Points, in no order, along strands that fork, close into loops and pass close to each other.
Two points are linked if the straight distance between their rows is under 88. Some points are linked to none.
q_308: [ 21   2  26   1  13  -1   5  23  32  16  15  10   0 -34  13 -28 -24 -22
   4  51  -4  31  34 -14  -4  10]
q_284: [  5 -30  23  -3 -19 -10  11 -12  45  -7   6   1 -39  22  -5   4 -42  10
  -6 -13  -8  12   9   4  -5  39]
q_999: [  1  41  30   6  35  -2 -53  -9 -45 -38  -9  22  19  10  -6 -21  11  -2
 -32 -49 -49 -28 -43  -3  20  18]
q_137: [-14  12  -7 -19  16  -4  10 -10  -7  12  18  50  21 -35  29  -3  33 -13
 -30   7 -23   1 -12 -12   4 -22]
q_341: [-12 -44 -10   9 -42   8 -22  23 -18  12   5 -23   2  16  -9  16  42  13
  -6   4  10 -21  -3  41 -17 -18]
q_356: [ 26  25   3 -39  25  12   4  10  -5   1   7 -16  17 -57  24 -16  38  -6
   1  -1  12 -17   8  -6   0   8]
q_618: [ 12  -5  -2 -12  41  49  14 -27  -9   9 -20  12  18 -20  16   8  42  11
  26  18 -29 -19  -6   1 -15  46]
q_21: [ 16 -18  24  51  -6  23 -13  33  -9  16 -14 -61   6  -9   0  34  23 -16
  17  26  42  16  -8   1 -11 -12]
q_854: [  0  32 -16 -39 -44  11  25 -11  -2   7  24 -11  25   7   1  -5 -30  -5
   6  -5  29  23  18 -19  45 -25]
q_736: [  8 -43 -14  14  -8   3  -5  -5 -10  22  -8  -6  -9   2 -33  23  -6   1
  34  51   4  33   5  18  29   2]
q_555: [-28   5 -11 -20  64  27 -30   5 -21   5   5   1  36  31 -20  11   8   8
 -35  14 -20   2  -7 -27 -13  32]
q_41: [-46  -4   7  -1  -2  -5  12 -13  12  25 -11  18 -41  46  12  51   7 -10
  15 -15  37  29 -48 -26 -26  -9]
q_281: [ -8 -16 -15   7  -4  -5  45 -33   3   4 -19  43 -10   7  30   1  -5  11
   4 -17 -32 -37  -3   1   9   9]
q_642: [ -5 -55  21 -20 -19 -44  -6 -22   5  -8 -10  44 -53  -5  27  -2 -11  15
  -1 -47  18   4   9  25  16   7]
q_659: [-21  -3 -31  22  66  40   3  -9 -18   7 -28   6  11  22 -11   7  21  15
  15  34 -35  -3   0 -11 -32  -1]
q_328: [ 26   0 -38   7  15   1  29 -26 -18   1 -40   3  13  32  19 -31  10  26
 -13   4  14 -24  36  26  11   6]
q_153: [-42  -2  -1  -3  -6  13  11  32  12  24 -38  15 -14  47 -20  11 -23 -18
  11  12   0  -5  -9  27  14 -48]
q_507: [ 47 -49  17  10 -44 -11  -3  41  27  31  -2 -22 -21 -18 -25   9 -32 -14
  12  13  47  38  13 -28  -6 -25]
q_406: [ 18 -23   4  28 -21 -20  -7  13  -1  10  16 -14  -2 -66 -10  27  -7 -11
  43   6   1  -9 -35 -13 -17  -1]
q_795: [  6 -35  -4 -32 -39   0  18   0 -24  48   9   3  38 -34   6   7  44  10
 -12  20  17   2  15   5  13 -10]
q_450: [ -7  60 -27 -18  18   3  -5  -2 -42 -20   1  28  13  11   8 -15  12  -8
 -38 -27 -23 -30 -32 -54  14  49]
q_628: [-21  20 -15  -8   4  20   4  29  22  20 -14 -10  10  52 -11  -4 -23 -19
 -10   8  17   0  13  23  -7 -35]
q_941: [  1 -44 -27   3 -15   4  27  26   4  14 -18 -21  -5 -17  -8  13  -1  19
  22  30 -13 -14   4 -32 -24 -20]
q_552: [-30 -13  12  53  14  15   3  10  17  21  -2  15   2  34 -15  28  16   7
  -8  16 -23  40   7  21 -24  -6]
q_794: [ 31 -15   2  19 -21  -8  25  35   8  19  -9  13   5 -26  -7   3 -25 -26
  38   5 -11  13 -11   2  14 -21]
q_6: [  7 -17  38  42 -13  51   6  33  -2  17 -35 -65   9   8  14  19  18  -2
  29  50  29  -6   5  -1  -5 -14]
q_113: [-12  39 -15 -45 -35  19   6  10  -1   2   2 -12  28  10   1 -21 -16 -20
  -9 -15 -24 -54  -9  13   3  -5]
q_150: [ -2  19  17 -33  22   2 -16   5   1   0  14  18  24 -16  -1 -15   5  16
 -58  -5 -27   6  -8 -31 -16  44]
q_670: [-11  36 -19 -38 -38   7   7  10 -17  -7   4  -4  26  -3  15 -17   3 -27
   3 -20   8 -30 -10  39  30 -42]
q_172: [ -5 -20 -13   7   3 -22 -36  21   9  -4  26  24 -25 -29 -26 -15 -16 -10
  -7  33 -27  14   5  20   4  -9]
q_523: [ -5  -5  21 -26 -36 -14  -5 -18  19   0  22  -1 -32  31   2   4 -13  37
 -24 -17 -20   7   7  -1 -11  63]
q_499: [ -4  10  11 -25  20  11  16   0   0  15  30  34  40 -29   9  -9  16   0
 -43   0 -42   9  -4 -29 -10   5]
q_906: [ 20  -6 -28   4   9 -10  11 -26 -17  -1   8 -22  13 -41  -9  21   4  12
  50  25  18  22  -3 -27  32   7]
q_770: [-13  42 -28 -15  26   0  -4  -9 -17  -2   9  12   4  32   3 -16   1  -7
 -42 -29  -3   0 -20 -53   3  10]
q_763: [ 28   2  25  39  44  -4  -2  17  26  -8   5  13   9 -27  18 -24 -10 -13
 -12  41 -26  16  15 -12 -18  13]
q_742: [ 19 -54 -12  16  -5  -9 -30   1  -7   5   7  13 -23 -24 -10 -11  -7 -11
  24  57  -9  22  19  25  19   8]
q_323: [  4 -19   9 -32 -33 -15   9 -34  -2  -4   3  -9 -10   6  -4 -14  -1  33
 -15  10 -16  11  35   9   8  45]
q_752: [  1  45   5   4  40  13 -18  -5 -47 -17  -4  21  24  16  -6 -14   4  -5
 -35 -50 -54 -53 -54 -34  10  32]
q_880: [ -1  10  10  14 -37  -6  24  13   8   4  19  -1   8 -21 -36  24 -40  -4
  28  10 -49 -20 -31  -5 -11 -23]
q_202: [-32 -12  33  -2   1   6   8   8  25  19 -12  21  -4  31  10  24   8  -7
  15 -28   5  14 -24  28  -8  -6]
q_151: [ 39   7   7  21  15  -9 -12 -21  -9 -15  11 -42  -1 -66  -2  27  24  18
  36  24  36  11  -2 -35   5   9]
q_309: [-17  12  22 -68 -34  -4  -4 -14  17 -15  14  10 -33  35  16   7 -37 -12
 -10 -40  34  18   6  17  26  21]
q_833: [  2  22 -19 -21 -26   3  28  -3  13   7  11 -13  24   6 -23  10 -55  -7
  41  20  12  14  -7 -20  27 -30]
q_537: [ 15 -27   1  -3 -53  -2  32   7  11  12  -4  23  11  15   2 -22 -37  -4
  -1 -12  -3  -6  34  32  34 -21]
q_639: [-10 -22  -3 -39 -41  16  25  -8 -15   4  10   1   5  28   2  14 -31 -26
  11 -15  48  31  -2 -11  44 -29]
q_634: [-30  35 -41  -3  -3 -13 -27 -12 -13 -20  12  -4  -6   5 -12   4  -8  -1
   0 -26   9 -20 -34   7  -3 -30]
q_497: [ 12  11 -29   5   4   4  25 -15   0   3  -2 -10   4   0 -12   7 -27  13
  39   0   7  14   0  -9  31 -16]
q_946: [ -9  41  24  17  34  -4   2   2  10   2  18  29  23  -6 -11  12 -34 -18
   3  -8 -48  -1 -49 -28 -22  -6]
q_78: [ 13 -24  25  34 -31 -23  19  14  24   2  -5   7  -6  33  12 -15 -19   6
 -28 -22  -6   0  27  29   9 -19]
q_112: [  7 -32 -15  -5  44  18  19  22  14  22 -42 -14   1 -20  30   1  26   9
  26  37  14 -33  21 -12 -40  24]
q_321: [-28   0  -8  -5 -53  -1  13   9 -11  21  20  16  30   0   7  40  22 -23
  -4  -2  24  10 -38  -7   0 -46]
q_950: [ -9  26  -6   8  -2  20 -37   0   6 -38  27 -40  -5  21 -42  -8 -30   9
  -2  19 -26  11   5  17   5   7]
q_477: [ 14 -22 -26  53   9  -7  -6   8   4 -15 -36  -9 -33   9 -21   2 -38 -11
  54   8  -2  -2 -19  -5   4 -24]
q_116: [ -2   5   4   9 -37  -8  12   7  -6  30   2  -4  25  -1   1  24  -8 -23
   9 -27  32  19 -39  -1  12 -46]
q_982: [ -1 -34   4 -10 -38  -6  32   3  -8  28  -5  10   8   9  -6   5 -27  -1
  -1 -25  54  23  -3  -9  19 -40]
q_212: [-46  12 -31 -39  -3   5 -12   2   4   1  18  24 -12  20  -1  -9 -19 -18
 -11  15 -17   7  17   5   6 -19]
q_431: [  0 -21   0   3 -36  14  42  -4 -10   8 -27  15  19  45  11 -13 -15  -7
  11 -20   5 -11   8  23  33 -31]
q_890: [  6  -1   5  39  -5 -32  -9 -14  -7 -14   9  15   1  -5  -2 -15  39  17
 -29 -29   6  30  -1   6   2 -17]
q_204: [-30 -38  31  22 -16   6  16  13  28  18 -19   2 -14  49  -8  34  -4  11
  -6   4  -7  29   2  15 -20 -15]
q_52: [-21   6  -7 -29  32  -8 -22  -2 -21  -2  28  31  15 -57   0  -4  32 -24
  -2  12 -22  17 -34  -4  -1 -11]
q_874: [ 53  38  -9  25  28   6 -11  24   6 -38  -2 -42   1  -8   6 -48 -20  -9
  -4   9   5 -28  30  -9 -13   5]
q_515: [ 40  45  13  19  29   5 -22   9   2 -49 -15 -21 -13 -32   5 -36 -14  -2
  13 -15 -18 -24   5  11   0  15]
q_913: [-22 -19  30 -41 -48  -1 -14 -12   8 -20  -5  -4 -34  28  11  -6  -7  12
  -7 -28  47   0  22  31   8  29]
q_975: [  9  11   7 -50   5 -10   5 -26  -8   5   0  -1  12 -56   8 -11  54  17
   6  19  34  10  20 -10  13  21]
q_226: [ -2  19 -18 -44  44  30   5  10 -11  14   9  -7  40 -53  17   2  43  -7
   6  28  -5 -27  -4 -17 -13  14]
q_236: [-24  15   1  -4  19   8 -68  11 -11 -40  16 -17   0  18 -40 -13  -8   9
 -28   5 -31   5   4  18   3   9]
q_540: [ -1  28   7  -6  -1 -12 -18  -8  -8 -33  -1   8 -25  35   9 -34  -8   8
 -21 -43 -16 -34   3  20   6  20]
q_472: [ 10 -27  26 -46 -33  -9  26 -16 -21  13   4  -8  21 -58  26   0  49  25
  -2  -3  45  12  17  10  27   1]
q_948: [ 39 -37  21   5   6   5   4   4   9  -4 -16 -16  -6 -36  25 -13  -9 -13
  49  42  26   1  21  -5   7  25]
q_611: [-17  37   9  13   1  17  15  11   9   6   1  21  26  -9 -23  17 -44 -18
  12  -3 -54 -35 -41 -11 -35 -22]
q_821: [ -3 -34 -49 -18 -26   2  42   0 -21  27 -11 -14  23   1  -6   2   2  39
  12  19 -14 -33  12 -25 -10 -16]
q_580: [-14  10  -7  -9   6 -11 -47  22   3 -11  39  22  -3 -24 -17  -5 -21 -15
   3  -2 -28 -11 -19  28   1  -4]
q_973: [ 28  -1 -14  27  38 -24   1 -16   8  -8 -24   9 -10 -15  13 -24  20  18
   1  -8   4 -11  20   4 -27  16]
q_176: [  1   0   8  -8 -31 -21  36 -10  26   4  12   1 -18  19  -5  21 -48  -3
  20 -37  11   8 -19 -38 -13   1]
q_768: [-45  -8 -18   7  13  12  10 -27  -7  19 -21  10 -16  64   9  42  29   8
   1  -8   5  10 -28 -38 -25   6]
q_134: [-34 -21 -16 -32 -16  27 -10   1 -10  13   1  -1   6  19  -7   7  20   1
 -18  12 -32 -53  -7  21 -24  18]
q_286: [-22  21  -1 -34  23  -6 -29  -7 -22   7  31  24   9 -42  10  22  35 -30
 -13 -18  -6 -10 -59  -7 -32   8]
q_638: [ 36  14   4  37  27 -23  17 -42  11  -9   6   8   8 -42  12  13  24  19
  35  -6   5  45 -13 -27   1  14]
q_719: [ -2  63  14 -26  26   0 -41   7  26 -21  32  -5   2 -12 -22 -15 -21 -21
 -26   5   1  40 -10 -13   0  11]
q_275: [ -9  60 -19 -25  -7 -24   9 -18  -8  -1  17  28 -10  25  15   9 -13 -24
 -28 -23  -2  -2 -17 -59   0  -3]
q_524: [ 10  20 -12   4  30  32 -37  14 -11 -11   8 -35  26  23 -28  -1   3  17
 -36  24 -15 -11   9 -31 -26  31]
q_708: [ 27  -1  -5  38  33 -28  21 -28  31  14  -3  25 -12 -14   0  14 -12  11
  33  11   7  44  12 -33   8  10]
q_996: [ 19  35  48 -15 -15 -29  27 -41  23 -19 -14  29 -20  -2  19 -22  -9  23
 -10 -28  31  37  30 -15  23  39]
q_36: [ 17  17   7 -22 -32 -28  17  -5  13   2   6  13  -2 -29  16 -10  10   4
 -12 -36  35  26   6 -12  12 -25]
q_164: [  1  13  -8  -1  42  -2 -18 -20   7  -6  15  27 -14   1  -5   3   7  10
   1  -5 -35   4  -6 -19   0  16]
q_350: [ 24   6   8  16  10  19 -11   3   8  -4   9 -57  -4  36 -12   3  -2  28
 -38  -7 -14 -11  28 -20 -23  49]
q_346: [ -5   2 -23  -1  20  29  17 -19 -31  -6  -5  27  27  32   3  -6  18  11
 -11   4 -61 -41  -6   1  -8   7]
q_111: [ 19  10   4 -24 -23 -36 -28  -1   9 -30  10   4 -31 -42 -12 -13 -24   0
  23 -25  26  19  -7  26  29 -10]
q_263: [-21 -42 -15  -5 -12 -50 -13 -28 -14  10 -17  52 -45   3  23 -14  23  22
 -19 -30  15  -5  18  22  25  -3]
q_133: [  7 -15   8   5 -32   5  55 -19   4  -5 -36   9   8  24  20 -12  -8  20
  11 -40 -15 -46  -1   7   6 -16]
q_986: [-24  38   2   0   0  -6 -32   9 -14 -13  30  21  12   1   4  -6   9 -23
 -21 -20   0  -5 -22  29  13 -26]
q_97: [-46 -23  21 -20   0 -13 -11  20  12  28 -10  31 -40  16   8  41   7 -30
   7 -24  34  13 -40  13 -22  -4]
q_325: [-46  20  25   7 -19 -21 -20 -15  10   6  36  46 -35  46  21  48  -1 -34
 -10 -24 -16  21   1  -9  13 -12]
q_392: [ 37  37  28  10  15  -7 -27  11  12 -43  10 -26   8 -53   2 -18  -7 -26
  24  -5  -5 -11  -8  28   3   1]
q_448: [ -4  14 -27  -2  27  25  39 -41  -6  12 -20  35  19  23  16 -12   6  18
   4  -5 -44 -42  14 -17   9  18]
q_467: [ 10  -8 -46  35   8  11  -5  25  -1 -14 -25 -41  -3  46  -9 -17 -14  11
 -14  30   7  -6  41  19  -4 -16]
q_459: [-18 -13 -24 -33 -34  -5  15 -46 -27  -1 -19  17  10  18  13 -27  17  10
 -16  20  21  10  48  23  51   0]
q_447: [-23  -6 -24  12  35  37  36  -1 -12  15 -51 -16  16  42   0  11  20  14
  22  19   0  -2   3   5 -17 -17]
q_227: [-23  23  -9  -7   4  -2 -22 -31 -27 -21  12   5  20  15  -2 -22  26  20
 -39  11  -4  17  19  29   8  11]
q_267: [  3 -26  -9  44 -18   3 -25  19 -18   2  -3 -39  13  18 -14   4  35   6
 -31  12  18  11  20  42 -15 -28]
q_12: [ 29  -7   9  54  57 -12  20  -4  30   3 -19  17  -8 -21  15  -2   3   1
  17  33 -17  32   4 -30 -19   2]
q_9: [  8 -52  33  14 -36 -16  17   2  36  -5  -1  -2 -31  33   8  -9 -38   5
  -8 -27   0   4  31  35  -5  12]
q_61: [ 24 -32  63  25 -19  48  17  28  13  -1 -18 -57   4   2  27  23 -13  -5
  26  37  18  -8  20 -21 -23  14]
q_980: [  5 -39  12  27 -51  13   5  18 -10   0  -3  -8  -4   4 -36  10  -6  -4
  21  23 -34  -7  -4  39  16 -19]
q_919: [-30  14 -16 -50 -12  -8  -7  -6  25   3   9   8 -25  32   8  -5 -28 -14
 -14  -7  24  23  19   7  17   9]
q_274: [  1 -12 -10 -22 -44 -18  14  -7  -6   4  -4  13  -4   4  -5 -37 -13  -1
 -14  14  21  13  47  25  57 -18]
q_228: [  9  36  11 -15  42  -2 -17  21  30   7  31  -1  10 -20  -8 -13 -27 -25
 -13  34   7  47  22 -13   0  -3]
q_542: [ 40 -18 -14  26  32 -35  -7  13   3   0  -3   3 -15 -48  31 -41  28   1
  -3  13  12   0  14   4 -16 -13]
q_633: [ 21   3  11  30  22  12 -21  27 -20 -13  -1 -45  18 -42  19   8  46  -5
 -13  -8  14 -46 -20   1 -46  -4]
q_48: [-33  13   0  -9  -8 -10  -8  10  -2  22  36  14  16 -16   7  39  36 -29
 -21 -20  10  15 -52 -13 -32 -24]
q_135: [ 24  -3 -26  27  56   6  11  -4   1   5 -39  -5  12  10  24 -30  25  19
 -23  13   2 -27  38   9 -10  22]
q_881: [ 11 -11  24  -9 -14 -28   0 -24  -7 -13   3  21 -20 -26  -1  -3  -4   5
  35 -19  18  22  -3  17  42   7]
q_983: [-34 -14 -12   7   8  23  41 -18 -14  29 -33   6  14  61   6  31  29  19
  -1  25 -16   1   3 -12 -18 -11]
q_994: [ -1 -58 -24  12 -30 -42  -8 -25 -25  13  -7  24 -22   9 -10 -10  15  20
 -15  -8  24  27  30  23  29 -10]
q_503: [ 28  25  12  -5 -16  -9 -26   3   8 -43   8 -27  -7 -31 -16   3 -28  -8
  42   5   3   3  -3  38  30   7]
q_533: [  3  27  14  -8  33 -10 -24  -9  10 -22  18  18 -11  -5 -20 -21 -16  14
 -38 -14 -39   1   0 -12 -16  46]
q_578: [  2  37  14  31  31  -6 -40 -12 -14 -32   5   9   9  15   0 -13 -11  -8
 -30 -60 -33 -35 -37  21   0 -24]
q_548: [ -4 -13   5   9 -29 -57  -2 -42 -11  -3  14  21 -21  -2  -1 -14  32  22
 -33 -20  26  45  14   7  18 -22]
q_581: [ -7   4   0   7 -23  -6  48  -4  35   9  10 -12   1  21 -18  22 -51  14
  17   4 -10   4  -3 -37 -20   6]
q_418: [ 20  50  12  15  16   2  -5 -30 -14 -31 -17   6  -1   9  -2 -39  23  15
 -21 -33  -5 -24   8  15  22  27]
q_925: [ 41 -33  27   5 -30  15 -10   7   5  -7   0 -42 -13 -44  11   3 -32 -16
  40  50  37  11  15 -27   8  19]
q_486: [  7 -22  19 -23 -26   7  29 -19  25  -2  15 -24  -8  -2 -11  25 -51  10
  25 -29  48  17  -6 -44   1  16]
q_700: [ 30   8 -23  43  19  -4  -3  25  -4 -24 -18 -41   4   8   8 -41 -14 -10
  18  23  25  -7  45  12   3 -23]
q_57: [ 16  18  -6 -19  -6  20  -2   3   7   3  -4 -45   4  54  -6 -11  -2  23
 -39  14  24   5  46 -10 -18  42]
q_730: [  5 -18 -47  34   8 -19 -14   5 -16  -5 -14  -9 -27  -5 -16   1  -3   2
  34  -3 -19 -29 -33  -9 -13 -24]
q_723: [  0  24   0 -10  10   9  22 -15 -10   9  11  38  24  -4  25  15  20 -15
  18  -2 -18   1 -22   2  24 -23]
q_214: [-26  29 -13 -18 -16  19  -3  30   8  -4   0   2   4  47   1 -13 -32 -14
 -20 -18  -5 -36  -3  30 -15 -16]
q_475: [ -5  12   6  13  45  21  -8  25  -3  14  -9  -1  33   0  11  -2  26 -14
 -17  -8 -17 -27 -15  22 -37 -20]
q_82: [  1 -17 -28 -26 -55   6  37   2 -29  19  14  -3  27 -17   4   5  15   8
   8   8  -4 -17  13 -13  10 -18]
q_769: [ 16 -24 -30  11  -9 -16   6  17 -13   8  -7  -9  -9 -56  -5  12   5  -4
  40  -2 -13 -39 -41  -6 -12 -12]
q_145: [ 14 -19  -3  39  48   3 -24  25  -9  -1   4 -35   6 -50  24   0  51   1
 -13  19  16  -8  -7 -17 -40  -2]
q_562: [ 10  10   5  26  23  35 -10  39  -2  -2 -13 -32  15 -17   8   5  21 -18
  14   3  10 -44 -10  21 -29 -21]
q_400: [ 49   6  25  28  32 -10   2 -24   8  -2   7 -20  -3 -47   7  20  47  21
  21   1   7  20 -19 -20 -10  33]
q_485: [ 14 -19  -4  -4  39  11  -3  26  27  -5 -21 -14 -16 -36  32  -3   9 -30
  40  29  21 -19   4 -10 -16  22]
q_169: [-23 -19  11  20  10  12  -1  18  -3  13   7   9  21  14  -5  12   8  -3
 -19   6 -43  -2 -13   9 -21 -12]
q_314: [-29   1 -28  11   9  -3 -35   0 -28   2   6  11 -17  29 -14   4  -3 -17
  16  17  -2  27   6  48  45 -20]
q_26: [ 28  54  23   2  16 -26  16 -25  13 -23 -13  15  -6  13   8 -24   3  24
 -15 -32  -3   6  23  -6  15  37]
q_225: [  0 -19  -1  27 -14   6  19  18   2 -12 -46 -14 -17  20 -10  19 -35 -10
  61   7 -10 -21 -29  15   3 -23]
q_747: [ 20  55  33 -31 -42 -31  29 -26  21 -14   3  17 -14   1  20 -12   3   0
 -24 -44  18  20   0 -23  24   3]
q_128: [  1 -16   8  36 -22  -1  28   4  18  10   1  -1  -1  -8 -37  31 -41  14
  35  20 -39   9 -19 -31 -13  -1]
q_671: [-24 -11 -15 -15   9  25   7  -4 -12   9  -2  27  -3  36   6  -8  13  13
 -26  -4 -58 -59 -18   5 -31  31]
q_252: [  1   4 -15 -34  20   9 -11  33  25  -2 -13  -8 -16   5   5 -10 -13 -15
 -19  -8  -5 -31  -3   8 -37  36]
q_977: [ 22 -37  -5   1  22  18  25 -15  -8   7 -31   1  12 -30  27   2  32  19
  31  36  -6 -35  22  -6 -11  45]
q_506: [ 25 -19  20  13 -24   3  -3  39  16  18   4 -34 -14 -32  -3  24 -34 -11
  30  31  40  12  -6 -44   3  -3]
q_793: [-16   8  -3   3 -21   5 -18   6  30  -1  45 -31  -4  24 -42  21 -38   3
   4  34 -23  25   5  -7 -13  17]
q_712: [ 36 -45  10  45 -44 -23  18  27  14  21   1 -15  -4  -9 -20  -2 -24  -1
  13   8   6  27   6 -11   9 -27]
q_55: [-29  -5 -31   5  -4  10 -14  17 -15  21 -17   5 -11  42 -29  18 -21 -15
  31  20   8  23 -18  29  32 -37]
q_265: [ 11  -7  17  45   6 -13  -7  -2  -3  -7  21 -14   5 -25  -3   3  53  10
 -22  -5 -13  27  -4  23  -9   2]
q_935: [ -6  -3 -23   1 -15  -2  -1 -29 -25  -9   5  -1  13  20   8 -13  37  17
 -16  24  31  14  22  19  21 -16]
q_165: [ -6   9  -3  15  20  22 -15  31  -4  11  -4 -48  20  -6 -12  22  19 -20
  13  21  33   0   0  18 -23 -13]
q_463: [  4 -19  30 -40 -42  -3   0 -35   3 -19  -7  -2 -11   3   5 -13   0  15
 -20   2  27   3  42  33  26  36]
q_32: [  1 -10  -7 -32  18  40  19  -3 -16  23  -2   4  36 -11  11   5  49  17
  -8  12 -27 -26  -4 -19 -24  32]
q_614: [-13  12  25   1 -11 -35  10 -32  16  -6  21  52 -32 -13  12   3 -16  -6
  25 -34 -17  14  -4  -4  36   7]
q_13: [ 46 -12  18  26  -2 -17  25  10  10   1   5   2   9 -67   9   3  -6 -17
  52  -1  18  17 -22 -10   5 -11]
q_166: [-41 -50 -19 -31 -37  13  -4  15 -11  17  -7 -14   5   8  -9  22  22   1
   3   0   6 -36 -14  21 -30  -7]
q_990: [ -3 -63  45  12 -28  33  23  29   9   3 -23 -29   0   7  -8  23 -20   3
  29  36  17   3  19  -6 -17   9]
q_67: [-31   5 -44   4  -8 -21 -45   0 -31  -7  26 -15 -18   4 -32  -1  -2  -4
   1  -3   6   7  -6  23  14 -37]
q_539: [ 10 -32   7 -44 -15  16  27 -22   7 -18  -7 -13  -4  -7  -5   5 -51  -6
  31 -37  44 -14 -10 -11  12  23]
q_469: [-26  45 -21 -44  36 -13 -40  13   3  -8   3  -6 -23   5 -10 -26   4 -10
 -32 -24  30   4   1  -6 -22  16]
q_404: [-23 -40  13 -51 -17  30  28   0   5  11 -22   2 -12  13   2   9 -40 -13
  19 -41  36 -25 -10  -9  -8  -3]
q_217: [  9 -49  36  27 -10  12  36  17  30  26 -20 -18  -5  24   0  24  -1  19
   4  15   4  17   8  -5 -28   6]
q_161: [-44  11  13 -18  -5  11 -46   2  -7 -35  31  -1  15  18 -22 -24  10   4
 -58  21 -23  17  28  42  24   0]
q_241: [ -8  44 -25 -25  -5 -40   0  -9   6  -3  22  21 -16  -9  12 -16  -2 -12
 -28 -28  21  22   5 -33   5 -27]
q_384: [ -5  39  33  45  22  -1 -24  -5  13 -14  12  28  -3   4   3   5  -5 -15
  -2 -54 -41 -19 -18  25  16 -22]
q_223: [  6  -9 -34   4   3   4   6 -17  -3  -3 -24 -35   3  46  -6 -14  -2  35
 -18   9  18 -14  44  21  -9  17]
q_363: [-11  42  28   2  29  16   4  -9  20   8   7  31   7  -6   5  15   3  -8
  14 -12 -37   7 -34 -12  10   4]
q_215: [ -8  24  -6  -3  77  47 -15  -4 -13  -1 -25  15  27  21   1  -1  11   3
 -18  17 -30  -5  -3 -13 -19  21]
q_816: [ 17 -39   0  56  14  -8 -25  20 -21  -6   7 -21  17 -21 -13  -6  54  13
 -38  19   6  25  13  22  -1 -31]
q_69: [ 35 -10 -28  41  32 -16 -26  33 -16   2  16 -33   7 -46   6 -18  25   6
 -18  24  15  -7  19 -21 -24 -20]
q_567: [-16  33 -29 -27  28  -3 -63   4 -39 -38  -2 -20 -12  -5 -17 -28  18   7
 -37 -32  13 -19  -6   2 -14   1]
q_520: [-37  23  22   3 -11 -28 -16 -37  -2  -5  40  47 -39  16  10   7  -5  -9
  -5 -23 -26  11  12  -3  32  11]
q_545: [-25  58  20 -52  18 -11 -43  11  16  -6  15  11 -22  -4  -9 -16 -18 -13
 -44 -11  16  14   6  10  -5  18]

A fork is a point with three links, a tip a point with one. Leave the first point through the second and follow the links. Name the first fork or tip that comes.
q_485; q_112 -> q_941
q_48; q_321 -> q_567
q_133; q_281 -> q_642
q_545; q_719 -> q_137
q_539; q_486 -> q_363
q_55; q_314 -> q_736
q_166; q_134 -> q_537

A tip is a point with one link. Name the tips that can be reached along the links from each point below, in the order of the rows.
q_78 -> q_642, q_212, q_793
q_202 -> q_325
q_128 -> q_404, q_567
q_769 -> q_941, q_225
q_999 -> q_540, q_384

How many points has the smallest loop of links through each point below? Write none if it is on no loop.
q_166 -> none
q_555 -> 25
q_137 -> 7
q_552 -> 11
q_400 -> none
